A landscape with many valleys, sampled at points; each row gives a point and its height.
From any point a ball rolls to the lowest of the 2 points nearest to it. It stops when none of these is lower. Distance is the straight distance between rows; heights are no part of it.
gupit height 661: [146  97 137 147 100 201 142 141  98 151 198 181 108 138  99 105 133 120
  73 148 103  93 108 115 136  90 172 158 171  95]
Ter height 506: [ 79 156 130 129  98 120 185 116 131 108 150 154  99 142 148  99  83 105
 174 128 133 142 119 113 120 136 127  76 146  88]
revo height 292: [ 97 181 117 120 145 163 166 127  54 127 125 145 114  83 159  94  91 160
 171 108 181 163 160 130 117 140  90  59 129 121]
solaf height 710: [ 92 139 121 139 113  70 168 123 162 125 162 112 120 108 140 133 107 118
 169 108 141 146 127 107 105 158  66 119 134 161]
fof height 368: [174  91  58 138 106 175  68 142 112 148  71  80 147 153 148 133 119 178
  98 105 134 128  66 128 108  96 130 206  83 125]
lufa height 527: [ 90 159 142 119 148 167 146 109 161 136 127  78 149  82 114 126 125  80
 138  27 141 177 133 103 110 180 107  73 124 125]
mus height 668: [182  74 114 141  73 148 147 167  99 149 157 167 102 126  99 108 118 118
 100 167 121  69 152 126 150  69 165 168 164  55]
Fedi height 294: [133 126 156 127 148 143 130 127 138  91 133 138  82  86 162 117 161 106
 125 116 133 163 133  93  98 198 113  96 121  85]
bubed height 695: [108 135 129 146  99  59 166 155 103 174 152 169 124 174 130 118  97 172
 121 184 143  80 127 134  84  90 126 175 146 158]
Fofa height 671: [110 160 130 147 179 147 163 101 113 143 145 152 143  90 133 127 154 114
 130 124 121 160 170 119 146 160 122  87 114 190]
reg height 293: [133 137 164 152 157 167 110 122 104 125 125 150  81 116 143 130 182 136
 113 149 123 118 139 116 104 192 144 122  84 114]
pufov height 502: [119 136 142 134 158  88 157 130 112 157 149 118 134  91 119 138 137 110
 162 113 158 127 167 137 165 150  96 109 112 215]
nat height 490: [123 116 126 140 157 148 105 139 122 141  91  64 164 178  81 142 136 145
  98 134 121 132 122 168 166 133 163 161  94 190]
pib height 740: [138  99 157 158  97  83 155 159 130 127 176 178 119 166 132 119 127 138
  95 201 124  76 153 120 139 100 130 163 139 123]
tomov height 487: [ 86 161 167 104 127 126 136 120 204 124 171  97 111 115 128  99 143 116
  90  64 114 167 124  69  96 160  75 118 155  95]
Nufo height 602: [152  85  83 135  81  75 135 159 130 177 176 157 112 154 152 127  58 158
 119 158 137  83  79 118  78  84 133 172 175 134]
luf height 749: [124 134 166 121 134  99 131 127 193 113 131  80  98 116 141 142 157 116
 113 126 115 116 127  99  88 179  92 116 118 121]
mon height 774: [152 108 141 135 192  91  79 134 153 102 105  67 135 122 152 162 172 153
 124 169 123 140 148 120 122 158 139  77  89 157]
lavoz height 248: [141 119 171 129 127  72 115 136 137  69  81 114 123 129 138 152 168 116
 137 193 131 141 160 129 131 116 129 119 113  90]
Sigun height 496: [148  84 125 107 107 163  87 138 163 105 109  73 138 146 150 122 139 124
  75 105  96 150  78 107 129 116 123 158 145  72]
vokoz height 468: [128 135 117 148 135 160  85 134 106 143  79  95 166 181 113 146 140 172
  95 135 110 131 134 173 168  88 144 187  91 154]
dedo height 499: [121 106 151 130 122 135 112 132 130  94 116 142 143 170 121 129 152 100
 110 148 101 151 122 127 190 132 164 124 121 119]
res height 448: [115 150 133 107 129 127 125 112 198 127 155  92 137 110 131 119 144  97
 115  82 122 159 100  97 112 139  78 109 172 149]
vez height 491: [100 146 130  96 144 104 131 100 147 113 122 107 169  83 143 133 122  85
 173  69 127 163 137 129 109 156 102  76 144 122]
futi height 721: [159 142 114  99 107 214 135 113 122 153 130 142  94 125 106  93  98 123
 137 109 119  97  70 147  85 105 171 158 149  93]
nug height 786: [118 122 153 131 183 110 118 119 141 111 122 101 120  97 154 157 175 132
 139 141 108 153 143 113 111 187 143  67  67 143]
Varak height 358: [112 158 141 116 173 127 146 101  79 120 104 183 172 100 112 130 113 141
 171  91 122 188 180 144 140 137 139  67  96  79]
vuraf height 551: [139  98  65 143 104  87 126 147 120 186 174 128 128 130 129 152  73 159
 111 173 137  64 105 138 110  50 135 175 173 164]
viras height 601: [120 131 117 141  96  53 137 127 197 120 177 119 127 144 140 108  94 115
 127 125 115 127  74 122  94 139  88 160 147 154]
lukan height 380: [152 119  96 139 116 160 126 124 130 163 140 106 119  76  98 154 145 120
  99 150 129  56 107 137 122  98 137 153 149 167]
vafe height 553: [100 137 135 108 137 191 139 117 155 110 105  98 136 111 124 118 130  96
 129  59 129 188  95 111  90 183 123  86 115 111]
mezis height 531: [130  88 149 107 126  91 131 137 163  87 129 110 138 160 137 151 142 114
 111 152 104 142 107 125 146 155 144 128 131 119]
Kene height 591: [ 88 139 127 147 133 104 188 108 159 127 153 109 118 119 120 159 113 101
 163 122 108 152 159 126 121 167 133  88  91 157]
Gumit height 825: [167 102 126 121 206 112  79 119 112 128  91  96 174  65 149 168 193 121
 150  66 163 144 139 128 129 159 124  96  94 173]
lig height 784: [125  98 144 131 140 131  92 142 136 107  85  69 141 154 131 138 161 144
 113 147 123 145 110 120 123 163 151 133  75 134]
Sep height 456: [125 149 125  87 167 103 107 113 116 128  93  80 193  97 111 136 110  95
 197  37 152 178 135 140 124 146 122  78 145 110]
fav height 435: [165  43 114 138 106 139  55 163 145 102  97  46 140 143 161 141 109 165
  76 164 111 131 111 120 142 116 147 171 102  80]
sasis height 405: [177  76  92 120 100 153  75 162 139 119  78  51 164 145 157 129 107 169
  97 137 115 144  85 140 113 112 149 201  90 107]
muv height 299: [137 148 125 143 100 108 102 105 106  96 115 183 134 135 128 146 151 124
 129 188 122 147 163 138 181  78 114 131 160 100]
bamir height 422: [128 139 132  89 188  96 128 107  78 129 116 109 181  65 104 141 113 108
 208  56 154 171 172 159 134 139 130  72 117 137]
vek height 184: [150 135  95  97 128 235 104 103 149 125  94 115 138 134 119 121 148 100
 117  71 155 149  64 109 107 128 143 135 127 118]
sed height 624: [ 89 146 172 157 128 160 171 131 106 132 179 180 104 143 112 107 133 117
 118 140 111 145 149 111 139 173 146 100 104 127]
vofid height 681: [180 100 135 106  79 120 142 154 119 125 127 173 102 142 119 115 130 110
 125 179 143  76 144 140 150  76 145 166 139  59]
bukob height 734: [109 116 126 154 106 121 118 137 119 111 168 184 102 116 140 143 148 123
  78 177 113 110 161  95 166 125 114 125 160 140]
Pugud height 590: [ 68 167 151 137 129 174 181 132  88 119 168 177  81 113 125 107 105 121
 141 122 138 159 142 120 131 173 122  80 118 104]
siv height 795: [ 83 125 106 154 136  80 167 137 125 184 184 135 111 136 147 141  91 136
 144 104 177 137 136 107 115 154  94 106 106 232]
Fepe height 563: [116 100 155 101  89 116 150 138 166  72 153 141  97 122 144 104 134  75
 118 121 124 138 101  90 114 156 106 123 169  83]
Nofed height 500: [155 153 102 131 208 139 107  81  63 142 124 181 196  85 119 129 157 130
 131  61 149 163 174 131 159 130 126 101 104 143]
tafi height 600: [133  90 151  98  89 136 159 166 157 103 173 139  77 145 130  86 103  95
 120 118 126 101  99 107 113 152 137 160 165  75]
Bek height 324: [167 125  82 112 104 187  76 127 117 140  64  80 119 152 125 126 137 161
 135  66 149 137  58 124 104 115 119 183  92 114]
Rurod height 801: [125  86 143 149 149  93  41 135 104  85  72  73 173 120 174 154 154 159
 138 124 133 193 138 107 115 153 129 116  79  88]
puvid height 652: [170  65 151 158  89 145 134 162 104 119 161 170  99 146  98 116 157 114
  65 149 107  53 163 117 169  95 169 163 145  73]
ziz height 341: [ 93 115 113 125  58  74 131 159  96 114 167 183  97 165 178 113 114 129
 129 166 162 111 121 110 145 105 109 126 162 109]
Desud height 489: [ 72 170 133 147  97  87 176 146 117 185 156 149 105 158 119 109  83 151
 170 138 153  86 146 143 102 131 119 128 134 152]
bome height 684: [ 86 161 109 105 115 107 170 102 170 127 152  90 125 125 129 113  81  95
 186  89 132 139  96 122 112 149  79 114 146 143]
Togu height 692: [ 96 155 146 158 164 100 154 115 135 141 167 153 144 132 120 143 139 142
 120 142  96 151 192 130 161 157 118  96 112 192]
tese height 604: [115 148 106 105 115 129 161 121 166 157 150 118 122 149 141  82  76 114
 161 121 138  95  95 130  88 131 128 133 166 153]
moti height 366: [103 142 151 128 141 141 166 117 128 114 166 141  84  77 167 109 115 119
 126 105 153 193 129  91  78 191  98  67 140  87]
Todoz height 445: [ 95 165 146 165 124 107 124 105 129 138 154 199 137 167 121 109 125 139
 133 150 104 150 190 123 175 133  89 129 165 160]
Rokal height 347: [197  35 133 113 107 114 155 181 146 128 172 133  98 139 116 126 107 111
  93 134  98  66 110 117 114  96 195 168 151  89]
Zizap height 616: [138 146 107 115 113 201 124 101 124 105 127 156 117 109 128 126 156  97
 100 128 142 136  94 113 119 143 137 111 135 129]
fida height 728: [ 82 116 127 156  88  56 169 143 139 159 176 170 117 158 132 120 100 154
 127 152 149 102  92 127  86 133 122 153 129 180]
Suvi height 573: [ 91 133 116 101 126  89 137 114 136  89 154 161 134  93 177 103 111 109
 145 112 141 172 109 100 109 150  74  77 168 125]
befu height 772: [132  91 158 104 113 146 114 171 132 120  83  90 118 171 129 119 145 146
 104 143 105 124 110 144 110 151 166 167  83  96]
gir height 706: [120 120 126 121 179  83 145  93 114 110 148 169 154  94 137 143 140 122
 142 127 106 206 166 108 146 151 143  60 123 129]
Vitu height 413: [165  87  57 160 103 162  83 127 110 168  88  78 139 134  75 175 128 186
  74 130 118 117 118 176 170  74 150 168  67 129]
vipoz height 68: [148 148  95 100 116 195  90  98 169 128 104  91 128 100 133 135 153 101
 110  79 133 127  84 107 112 128  92 145 149 110]
vof height 376: [130 157 107 106 165 198  89 122 116 115  91 101 155 100 120 125 152 119
 141   4 168 173 101 103  94 157 108  87  98 110]
ripev height 689: [134 134 118 145 211 102 137  89 111 144 138 137 161  78 123 145 160 137
 132 118 103 187 189 127 155 139 135  68 115 176]
Pere height 386: [113 163 107  92 120 160 119 102 166 122 143 117 143  93 161 100 111  94
 138  82 164 137  99 104 101 128  79 109 199 144]
dulin height 427: [109 171 119 117 158 154 104 103  82  91  87 177 149 136 124 114 138 125
 149 106 123 152 125 134 154 136 138  94 103 100]
Tusu height 267: [149 127  92 113 128 192  78 107 109 118  68  95 147 138 137 146 162 118
 133  62 160 151  76 121 120 129 121 142  94 148]
fikob height 712: [137 122 139 128  94 146 148 143 101 141 161 199 111 173 110  75 103 126
 123 166 118  78 128 128 156  96 159 163 168  90]
Bod height 428: [119 143 132 109 143  87 125 108 137 106  88  80 143  99 129 149 149 107
 178 122 136 129 129 139 133 130  94 115 141 175]
reke height 729: [ 86 125 119 121 164 102 157 110 117  96 169 190 137 109 168 130 123 102
 142 144 132 183 141 115 152 149 125  68 144 131]
vuga height 799: [142 132 144 141 197 104 121 104 126 124 121 143 116  75 152 155 181 142
 122 162 115 135 169 114 131 168 116  89 102 158]
Biz height 377: [159 115  98 169  81 162  90 117 123 149  94 151 127 129  78 153 129 152
  77 150  83  97 124 159 164  81 155 165 104  74]
zifa height 493: [157 130 134 156 127 130 113 133 139 176 130 139 158 154  86 134 118 156
 101 168  78  73 159 167 136  62 144 178 151 112]
laf height 523: [ 92 191 121 141 124 178 138 126  80 163 134 196 129 129 145  82  95 170
 132 132 152 133 162 119 143 133  86  86 155 138]
Rud height 392: [114 176 138 140 174 154 126 102  57  95 123 212 160  95 137 103 134 140
 143  98 142 176 146 131 146 123 125  75 110  75]
kuvu height 194: [132 148  92 119  78 145 111 112  96 120 118 171 116  97 153 121 117 116
 142 175 154 101 120 122 153  75 113 124 167  85]
guta height 446: [ 77 152 109 119 126 112 183 109 111 125 158 141 120  97 153 113  74 119
 182 110 138 164 147 125 123 140  96  68 130 128]
zodaf height 335: [108 140 121 129 126  41 141 117 142 116 131 136 112 117 156 142 122 141
 145 157 140 131 135 114 133 126  92 143 140 193]
sapul height 325: [159 136 146 125 139 165 136 141 126 168 104 116 127 131  91 138 149 145
 118 130 117  57 121 166  90 110 157 186 112 142]
mor height 317: [ 95 165 144 127 132  99 149 100  93 113  91 132 147 127 125 142 126 111
 182 107 116 182 175 147 138 140 145  84  98 104]
rolek height 471: [177  86 155 156 149 123 122 164 110 168 130 128 151 151  83 154 107 161
  73 173  61  69 167 149 119  74 178 171 137  89]
Taz height 794: [118  99 134 131 163 120  94 129 113  96  73  99 167 125 144 140 172 140
 139 126 120 183 133 121 128 166 160  95  59 109]
mumat height 390: [124 151 128 110 200 113 136  90  60 143  91 132 182  93 119 148 130 137
 179  66 144 183 200 152 141 137 140  81  89 115]
vog height 477: [136 133 128 128 153 116  73 116  83 117  70  67 153 139 111 151 152 139
 142 125 142 143 129 160 176  96 133 150 105 180]
gaz height 758: [172  76 151  90 109 161 133 173 136 129 115 105  98 161 124 103 126 120
 112 117 120 119  88 139 113 129 172 170 119  70]
Mig height 461: [103 148 120 126 133 175 105 116  97 109  78 128 158 159 134 121 143 125
 163  91 132 161  85 136 146 147 152 128  80 107]
Dafo height 192: [144 138 156 135 136  48 144 114 122  91 119 153 124 126 144 142 143 126
 147 186 134 151 168 125 136 123 121 101 118 137]
kabam height 497: [106 132 145 108 175 135 106 117 156 141 110  62 150  70 139 152 153 122
 141  36 130 187 148  93 102 190 108  71  97 132]
tazur height 441: [113 121 134 120 155 130  91 128 139 122  69  45 150 119 134 143 163 123
 136  57 145 151 117 122 115 163 111 123  89 149]
gazat height 449: [160 114  95 158 130 134  63 133 101 131  67  63 155 169 111 135 105 189
  93 159 127 155 130 172 185  77 144 197  95 168]
Deges height 305: [112 166 105  97 126 160 128 109 119 111 123 147 125  92 155 106 114 102
 152 132 158 128 102 109 115 129  91 102 166 121]
nugo height 418: [147  51 146 120 112 113 150 169 155  96 151 129 109 177 125 110 130  99
  97 134 104  92 106 127 136 130 180 165 143  98]
Veb height 812: [149 118 120 120 196  86 123  92 119 124 126 122 147  43 169 139 158 128
 154 129 150 146 170 117 125 140 113  84 124 166]
kat height 694: [173  98 144 116  96  99 145 159 147 118 108 130 119 173 114 144 128 123
 126 192 117 104 140 160 140  77 158 165 137  95]
Kugog height 548: [ 92 164 108 117 110 123 165 126 117 179 138 130 110 147 130  93  98 128
 154 141 153  63 105 140 114 107 133 145 145 172]
tofek height 395: [ 92 166 131 133 126 115 145 114 119 130 148 179 133 167 125 100 113 115
 156 157 100 139 134 129 170 113 120 104 152 132]
pul height 495: [ 93 166 156 112 104 183 162 131 147 103 169 136  68 116 133  61  76 117
 137 107 165 148  89 113  88 169 101 103 181  93]
vose height 643: [162  78 113 140  90  58 159 179 118 158 189 174 123 164 135 114  80 145
 107 176 112  80 121 122 119  65 148 179 168 118]
Gasok height 816: [160 101 113 125 191 130  66 101 133 104  90  73 145  62 152 175 194 131
 126 120 126 142 135 123 108 150 126  94 102 166]
zevi height 465: [142 127 151 117 170  60 146 121 149 115 132  79 126  94 112 154 145 100
 164 114 157 109 154 129 132 145  78 132 123 209]
Koz height 323: [158  99 137 167 116 133  73 137 122  91  97 141 126 151 116 167 177 136
  86 180 100 101 169 136 173 108 146 150 104  86]
robap height 494: [128 144 143 149 166 125  81 129  73 135  74  70 157 159  92 134 146 145
 160  87 151 174 163 167 209 105 129 148  81 183]
fazu height 442: [196  82 120 135 125 130 149 183 116 158 135 129 122 118  98 157  99 155
  78 169  78  59 123 161  97  73 188 160 141  68]
fulol height 711: [167 106 164 140 126  57 113 133 161  83 106  98 111 177 118 174 124 155
  93 208 113 123 156 155 154  99 157 154 115 130]
lor height 714: [109 130 138 158 135 104 140 133 135 116 167 169 130 135 136 137 147 139
 108 180 117 136 154 108 148 149 133 114 132 173]
Geg height 808: [140  98 117 132 163 108  43 117 130  85  64  62 169  99 151 173 170 143
 125 120 128 167 111 113 115 141 122 108  99 134]
Pazo height 585: [105 143 141 123 141 196 137 120 145  92 136 159 122 121 138 112 140  88
  99 105 139 181  98 106 109 175 144  78 128 110]
mos height 566: [153 101 125 108 121 182 123 143 176 132 129  75 140 155 122 132 142 121
  70 140  94 125  72 124  98 135 166 147 125 147]
gopek height 629: [142 102 167  96  93 106 145 153 192 120 165 116 111 170 132  84 110  96
 109  81  98 116 110 110 116 142 113 166 168  59]
Medef height 750: [122 117 154 160  79 128 108 136 119 131 156 187 118 147 112 122 144 130
  95 179 112  85 171 112 165 103 137 150 147 102]
demu height 603: [149  84 128 119 120 147 137 138 165 128 159 114 113 125 118 147 153 115
  78 164 100  94  90 110  98 128 166 140 135 134]
Moki height 609: [157 121 129  77 119 156 148 140 193 160 134  96 120 159 137  79  87 118
 138  97  81 113  81 129  91 131 142 158 160  87]
mono height 351: [156 121 112 174  94 163  91 125 103 114 125 163 100 127  96 147 164 125
  79 149  99  97 142 142 188 100 135 143 117  87]
Vebu height 429: [147 136  91 143 128 165 107 106 116 129 104 117 129  75 106 172 169 117
 106 139 136  93 122 150 150 109 119 131 105 169]
tes height 479: [148 164  82 124 190 151  93  77  68 114  90 166 163  87 115 145 156 129
 144  52 158 153 136 127 164 105 102 100 127 148]
legiz height 577: [161 140 136  82 108 195 127 139 202 157 158 115 109 129 127  72 106 125
  97  82  98 111  82 112  90 114 129 166 195  80]
Gupap height 258: [151 134 108 135  96 145  94 101  92  86 109 188 121 111 131 132 149 112
 119 157 130 117 117 137 179  78 119 124 142  66]
did height 823: [154 132 118 118 193 135 124 100  95 125 102 134 154  67 142 157 173 100
 145  90 145 149 140 123 134 141 125 101 106 171]
bolor height 440: [163 139 117  94 127 144 143 136 156 189 129  75 137 122 110 104 107 105
 159  92 137  43  86 145  88 108 148 166 148 161]
Rigu height 533: [109 125 142 115 154  72 143 119 140  91 150 131 151  71 155 120 112 111
 166 118 131 176 151  99  90 166 104  78 151 114]
Mup height 374: [100 144 152 117 116 111 161 140 138 148 108  99 108 131 113 122 138 117
 158 141 116  79 135 135  83 162 127 133 115 155]
lin height 731: [ 88 132 150 130 104  87 155 139 176 117 147 127  94 116 156 130 122 119
 141 141 128 134 128 106  80 177  87 119 127 126]
rotef height 743: [158 121 118 102 107 177 110 137 136 138 102 121 116 164 120 118 120 134
 138 117 103 111  81 141 114 118 180 175 122  96]
roke height 618: [ 71 148  97 103 121 114 129 126 103 102 144 172 141 122 185  83  72 130
 171 132 173 168 111 110 135 135  94  69 175 131]
Suti height 411: [127 160 134 105 152 158  81 115 139 109  84  82 160 102 138 134 154 100
 140  44 140 145 107 117 107 154  96 117 116 115]
pom height 469: [113 110 144 126 183 118  90 144 125 121  88  55 165  90 153 154 162 146
 154  68 131 175 153 109  86 183 120  93  70 121]
vagu height 541: [ 94 138 117  95 103 138 158 107 160 113 126 128 130 158 120  96  96 101
 171 126 114 147  91 131 134 142 148 105 133  93]
fozar height 431: [157 105  74 161 117 142  62 129  92 133  71  68 147 149 109 164 133 209
  84 147 148 143 108 155 148  72 122 193  54 144]
fazo height 704: [186  76 162 120 113  76 116 169 141 101  87  96 140 180 115 144 125 159
  99 203 114 113 165 155 160  76 174 162 112  88]
Bam height 274: [166 121 139 127 130 145 109 137 115 129  79 124 113 133 106 154 168 161
  98 162 119  83 126 157 100 122 155 158  84 118]
Nazo height 693: [169 117 105 128 111 200 140 139 111 177 176 162 105 123 102 102  96 135
 113 135 116  82  79 128 102  85 196 166 165  87]
kibi height 455: [155 149  82 137 146 167  93  90  90 119  86 153 139 101 111 165 173 124
 119  99 138 130 117 129 142 100 115 121 112 132]
fefil height 375: [ 66 155 103 127 141 113 190 132  72 148 159 151 117 109 179 114  66 169
 164 111 168 175 162 115 134 133  89  41 132 131]
duto height 467: [144  80 156 124 130 140 123 162 120  93 127 125 111 182 115 118 153 120
  93 147 112 111 131 128 174 132 191 159 106  91]
kufu height 507: [125 159 165 156 182 129 107 115  93 148  89  97 164 147  83 158 153 154
 158  73 115 175 194 158 205 133 121 121  88 175]
sus height 669: [124 112 121 161  78  76 132 152 118 181 164 180 137 176 133 127  92 175
 106 182 130  69 133 136 116  55 130 179 179 116]
fem height 331: [101 140 113 132 146 194  94 122 112 133  80  87 168 139 123 120 142 111
 135  27 179 194  85 107 101 164 125 117  72 149]
kan height 651: [ 90 157 111 121 123 142 176  98 149 134 155 118 133 123 128 100  97  94
 158 116 149 126 106 127 130 140 118 104 144 181]
dida height 476: [115 153 132 185 106  31 138 119 126 151 167 157 116 172 124 139  99 159
 125 180 142 125 145 133 134 108 114 157 138 199]
vif height 359: [ 82 154 134 138 125 125 168 114 119 143  86 108 130 139 114 159 129 127
 170 103 105 158 185 155 140 147 147  93  64 146]
nabi height 641: [121  99 113 130  83  79 166 139 169 113 178 147 116 173 158  95  85 110
 126 147 130 115  77 118 106 134 122 166 160 128]
dev height 540: [130 149 148  88  97 185 139 132 175 124 180 119  82 129 133  66  85 109
 115  94 133 141  71 113  89 141 109 137 188  77]
Tigo height 436: [ 92 146 142 155 119  81 187 142 141 161 160 120 101 135 104 135 114 127
 151 140 153  92 158 146  81 148 108 148 101 161]
tola height 357: [148 167 133 129 138  98 131 106 125 152 106 110 128 155  97 125 117 121
 183 146 153  99 141 173 185  79 120 162 132 189]
tigal height 342: [101 152 146 137 117 121 134 119  90 102 131 203 127 150 140 109 138 121
 140 161 131 131 154 119 189  96 125 119 167  97]
fekez height 639: [114 114 156  97 108 118 145 133 187 134 139  88 127 165 133 101 107 111
 138  86  82 144 100 136 116 137 124 149 133  64]
tago height 521: [137 175 122 145 201 153 130  80  86 153 137 190 187 116 113 119 127 151
 145  58 139 178 195 145 164 145 101  71 115 139]
Nuv height 532: [111 126 141 139 173  87 165 126 128 146 131  77 139 114  99 168 134 112
 180  98 152 137 183 149 169 160 126  96  75 202]
kare height 621: [ 91 133 156 133 131 143 169 129 137 112 135 141 111 131 114 137 133 115
 133 133 100 153 149 129 133 174 152 102  83 120]
bovi height 554: [ 74 204 134 151 131 166 165 108  94 145 148 188 116 127 120  85  90 140
 143 107 126 147 180 133 143 150  97  85 118 122]
tefet height 484: [ 98 164 140 164 118 153 119 130 106 161 146 210 143 145 158  98 102 163
 110 133 115 149 192 120 159 126  76 103 182 135]
gapar height 510: [155 119 105 158 124 103 139 137 114 187 152 129 131 109  83 143 100 153
 108 152 114  42 129 151 101  60 127 184 168 152]
tif height 682: [119 110 120 116  88 112 167 139 135 131 176 190 111 185 130  85  94 124
 140 162 122 101  98 123 133 114 141 147 156 130]
binep height 220: [ 99 157 108 105  81 119 139 149 100 140 150 172  87 142 165 108  95 133
 147 167 171 106 112 119 120 126 104 125 171 136]
Pog height 379: [152 127 133  93 138 151 133 149 145 156 108  73 130 128  95 122 148 120
 146 113 149  59 107 165 113 117 133 178 114 177]
tutev height 437: [ 76 163 130 118 102 159 160 142 146 124 187 132  76  99 153 104  79 133
 137  93 168 168 119 101  68 174  79  77 157 110]
gure height 739: [121 145 107 126 102 145 148 138 114 186 162 180 124 163 132  90  79 158
 140 170 129  67 116 135 127  76 164 163 178 123]
Tifo height 345: [142 111 165 138 158 149 122 135 108  79 109 158  86 103 141 131 186 116
 132 141 136 144 150 105 128 174 143 108 100  75]
laku height 526: [132  99 124 110 139 143 129 151 152 141 114  72 162 171 108 132 123 127
  84 146  98 117  98 169 123 128 178 160 117 188]
muma height 724: [156  83 158 158 120  44 135 145 152  85 146 147 108 163 122 148 126 138
  90 215 114  78 147 136 138 113 139 149 121 135]
bil height 763: [132 127 148 124 156  93 110 130 182  90 112  65 128  99 144 163 155 130
 124 158 121 122 141 123 101 163 110 118 100 160]
Liviz height 260: [114 138 135 132 104  77 123 127 124 109 123 166 125 110 153 153 147 125
 137 190 150 119 148 118 123 106  97 128 138 138]
Fope height 396: [161 119  87 187 105 162  68 103 117 170 100 123 140 143  52 184 136 188
  66 115  96 104 138 161 170  83 132 166  91 110]
Zes height 522: [133 175 143 153 192 150 118  99 101 163  99 152 160 130 100 138 141 130
 148  62 130 174 202 147 190 137 101 102  88 167]
dig height 498: [ 90 135 112 106 115 190 135 120 128 113 101 127 146 190 121 112 114 112
 151 108 115 160  87 154 161 146 173 117 115  99]
kar height 420: [101 116 116 155  76  45 122 143 108 130 160 180 120 179 157 132 106 158
 132 174 159 147 125 116 147 109 109 144 146 166]
gubif height 559: [108 128 145 119 134  95 173 128 165 129 123  60 136 134 101 164 121 109
 159 114 117 133 150 146 131 159 121 116  92 188]
Paz height 289: [162  95 159 138 119 100 102 139 127  87 110 143 106 127 144 144 186 123
 107 196 122 101 160 115 165 111 149 115 124  99]
tabav height 564: [125 102 135 123 109  48 132 122 199  78 140  96 119 147 134 140 137 114
 120 150 111 135  88 117 120 137  97 148 151 143]
deruz height 478: [155 102 122 149 127 137 140 163 104 170 141 140 111 106  85 154 122 158
  89 178 112  63 137 150  86  80 164 166 147 125]
gefov height 466: [177  55 144  95 100 127 100 178 170 108 104  63 137 154 162 135 117 136
  87 133  89 127 108 125 124 119 135 167 131  87]
zepil height 524: [ 99 131 161 112 116 153 127 123 181 104 189 129  93 112 148  98 124  95
 109 101 132 165 104  80  99 169  93 106 176  91]
vosim height 193: [150 125 109 112  88 169 103 119 195 128 146  90 113  81 132 135 139 112
  92 123 121  99  94 109 108 120  99 151 174 124]
vanek height 644: [123 166 123 115 158 184 144  96 114 135 133 166 135 103 134 132 149 102
 117 108 150 139 112 117 129 157 127  93 125 173]
Vak height 457: [131 128 127 111 155  92  90 112 113 100  66  86 155 118 108 158 164 117
 166 133 134 163 132 166 153 115 134 115 132 153]
ridor height 310: [123 164 143 117 134 117 154 126 123 155  93 112 127 138  98 131 147 131
 159 154 129  97 140 166 140 124 136 152 113 175]
kefiz height 378: [132 157 104 112 132 136 131 110 130 119 103 112 122 109 149 122 132 100
 161 120 143 109 107 140 126 118 113 142 141 143]
kes height 300: [155 123  87 120  94 160 125 127 161 169 154 103 110  84 122 137 116 122
  97 136 130  76  82 117  79  97 135 163 181 146]
Fud height 514: [138 161 124 156  94 113 114 122 135 181 128 168 149 149 107 131 114 139
 133 176 116  87 168 155 143  62 112 172 166 142]
gume height 764: [ 74 143 102 155  88  74 168 135 138 164 180 140 113 147 144 119  78 139
 146 117 163 131 103 112  84 172 108 133 102 192]
Kud height 19: [114 147 106 112  86 165 125 140  87 136 138 167  95 125 161  80  89 143
 153 160 173  85 102 114 124  95 132 126 182  93]
fofi height 190: [ 93 193 120 120 130 193 158 115  90 126 120 159  99  99 149  86 100 139
 175 121 178 124 112 127 112 147  96  83 150 120]
togot height 219: [149 122 177 152 146 151 112 150 110 110 123 136 100 136 116 140 188 154
 106 173 114  82 147 128 119 153 162 158  86 103]
nubu height 632: [160  81 142 145 115 152 123 147 127 129 169 155  98 129 103 136 156 122
  68 170 101  82 118 122 131 119 180 145 147  97]
Sop height 515: [116 154 130 149 111  78 147 126 133 145 148 155 120 159 100 139 128 135
 137 181 104  98 145 140 143  90 118 169 147 160]
gome height 404: [222  42 121 118 109 133 133 193 137 131 144 113  96 100 112 151  88 125
  70 138  79  69 120 145 101  89 178 165 149  59]

Where does a ball stop that starts at each point below?
vanek -> vipoz
pib -> Dafo
Gasok -> Dafo
laku -> Dafo
gume -> Rokal
sed -> Kud
did -> ridor

Call two points neighbours if one is among the 2 nearest of the other. Go from one point of each pair to the other, from neighbour to neighbour, staying as low as possible. Name the highest point that can't be avoided.
Rokal and togot -> tese
Deges and Dafo -> mos
Rokal and Deges -> sed
mor and fofi -> vagu
vipoz and fofi -> Zes
ridor and Kud -> Sop
togot and Fedi -> Tifo
